Points, in no order, along strands that fork, close into loops and pass close to each other.
In the rows, 128 means zero.
Two points are linked if the straight distance between their rows is under 37.9. Some points are linked to none.
(536): [127 146 131 109  86 141 197 129 167 115 175 164]
(925): [133  90 130 145 111 141  70 104  68 114  81  64]
(428): [113 153 126 102 154 125 160 125 150 169 131 185]
(485): [123 150 139 109 107 131 200 134 162 138 174 167]
(104): [124 153 139 110 132 125 180 126 152 153 154 178]
(542): [131 154 135 119 114 128 167 127 149 126 160 162]
(546): [151 127 132 141 120 124  76 134 109 126 159  85]
(686): [143 144 116 140  67 144 197 138 153  71 194 120]
(9): [124 149 123 114 106 134 171 122 156 127 161 166]
(908): [138 130 157 129 198 105  87 130 116 194 117 145]
(443): [126 148 142 122 170 112 128 123 138 166 127 172]
(264): [102 120  77 118 123 145 113 102 117 117  35 120]
(665): [133 131 157 142 193  90 137 164 140 187 161 161]
(348): [143 146 161 137 151 105 137 146 134 150 154 136]
(471): [101 134 138 109 193 116  92 148 117 169  70 163]
(489): [116 105 137 131 139 117  79 133 115 125 110 117]
(155): [107 134 146 113 200 104  84 137 123 179  88 154]
(349): [146 133 143 137 127 121  97 132 132 128 148 119]
(295): [135 152 124 134  73 136 195 146 158  81 197 121]
(725): [158 121 120 146 101 138 106 129 117  92 174  65]
(206): [126 125  95 120  62 146 191 112 167  84 174 138]
(470): [136 109 124 142 110 120  93 128 125 103 138  91]
(21): [124 107 113 122 163 145  77 121 102 131  55 132]
(682): [146 114 115 144 102 128 105 125 128  95 155  82]
(111): [125  93 134 131 150 136  60 122  78 139  75 108]
(783): [150 128 138 138 122 124  90 130 124 127 151 103]
(171): [143 132 161 132 180 104  93 129 118 186 127 141]
(602): [127 154 147 122 147 116 174 135 143 159 154 174]
(251): [120 121  91 133  63 140 179 112 157  80 160 127]
(475): [123 119 112 119 171 147  79 132 107 142  48 151]
(643): [124 139 114 116  81 141 183 121 164 104 172 160]
(406): [157 129 130 141 115 136  84 135  89 109 176  65]
(43): [130 162 135 131 107 107 191 151 164 108 204 124]
(55): [120 150 142 105 123 132 193 128 159 150 161 175]
(373): [137  95 131 148 101 139  82 103  74 104  86  57]
(418): [145 136 154 132 160 111  83 131 120 167 133 125]
(161): [110 118  93 115 105 161 157 110 120  99  83 133]
(758): [134 131 110 117  56 152 207 123 173  87 185 148]
(185): [129  90 133 143 118 135  91 118  93 109  92  82]
(754): [116 108 136 122 163 137  80 136 100 134  73 137]
(773): [117 123 120 115 175 142  81 141 104 149  52 161]
(454): [135 156 146 130 129 119 160 135 144 136 158 155]
(265): [ 94 121  70 102  93 156 138 108 138 116  32 123]
(781): [137 129 165 140 199  94 127 158 130 192 147 164]
(170): [126 142 115 120  90 137 169 118 155 108 164 155]
(414): [117  96 144 127 161 132  50 132  75 153  76 118]
(794): [133 140 120 117  64 147 206 134 170  93 191 148]
(334): [140 144 159 135 160 108 128 133 134 159 141 149]
(234): [148 139 148 136 142 115 104 131 134 139 143 126]
(261): [140 137 154 140 172  92 131 160 138 169 177 114]
(572): [115 113  90 124 155 146  86 114 109 129  40 137]
(163): [105 109 109 133 101 139 153 119 124  87 109 123]
(512): [111 119 146 111 188 126  67 141 104 162  64 145]
(894): [104 124  72 106 101 158 144 103 134 115  52 129]
(695): [146 142 162 140 157 102 134 155 135 154 165 116]
(309): [102 114  81 126 140 141  94 113 111 126  21 125]
(262): [130  99 117 135 123 143  79  91  96 104  63  84]
(833): [133  90 123 138 128 143  70  99  80 119  68  84]
(296): [142 136 151 132 153 111  95 128 130 155 135 132]
(578): [138 103 117 149 101 125  84 123 105 104 143  62]
(868): [125 109 131 136 124 114  81 130 121 121 129 104]
(743): [108 134 130 110 183 132  87 150 109 162  55 169]
(668): [115 154 127 109 171 115 141 125 143 173 125 183]
(162): [133 102 115 134 108 146  95  86 101  89  66  80]
(434): [133 157 131 131  90 121 192 153 161  88 200 118]
(872): [157 127 127 143 108 138  98 136  95  92 185  58]
(500): [107 113 103 134  88 132 161 115 135  84 128 123]
(359): [121 158 132 119  86 121 211 149 174 115 199 142]
(422): [141 140 103 134  55 150 198 127 158  72 189 123]
(120): [107 113 107 126 109 155 153 113 118  93  92 131]
(362): [137 134 160 135 199 103 122 141 125 190 134 168]
(636): [151 124 124 142 114 129  76 133  98 119 163  71]
(900): [111 118  96 129  79 135 171 116 150  87 146 129]
(595): [128 163 132 135 121 101 193 150 171 128 205 133]
(881): [113 119  78 107 102 167 154 104 132 113  65 136]
(887): [138  98 130 148  89 143  90 102  84  92  89  52]
(468): [136 140 156 135 181 106 131 132 130 175 134 164]
(676): [124 151 130 115  74 135 213 143 173 103 196 145]
(130): [139 134 160 144 180  94 139 159 138 175 162 140]
(778): [119 131 148 119 197 100  78 127 124 183 102 151]
(366): [130 153 148 133 142 110 166 140 144 149 156 160]
(795): [131  89 128 136 139 139  72 112  84 126  75  97]
(8): [117 158 130 125 106 107 209 148 179 133 205 144]
(631): [112 104 138 127 155 128  83 135 105 127  87 127]
(688): [136 102 124 141  90 147 101  89 100  78  79  66]

A piece is two or more points that can be reached from each other along the links. Count, over all rows, the pieces, the separate loops (a circle has one, a figure eight two, a Y none), the forks (points with three links) and the tips (points with one).
pieces -> 5
loops -> 4
forks -> 3
tips -> 5

A fork is a point with three links, a tip a point with one. Leave the first point through the second and follow the links. Name the first fork or tip that comes.
(161) / (881) -> (265)
(130) / (261) -> (468)
(887) / (373) -> (833)
(155) / (471) -> (21)
(595) / (43) -> (422)

Name the points in between on the shortest way along the links from the first point to the second, in order.
(636) / (725) -> (406) (872)
(348) / (668) -> (334) (468) (443)
(536) / (454) -> (643) (170) (9) (542)
(900) / (676) -> (251) (206) (758) (794)
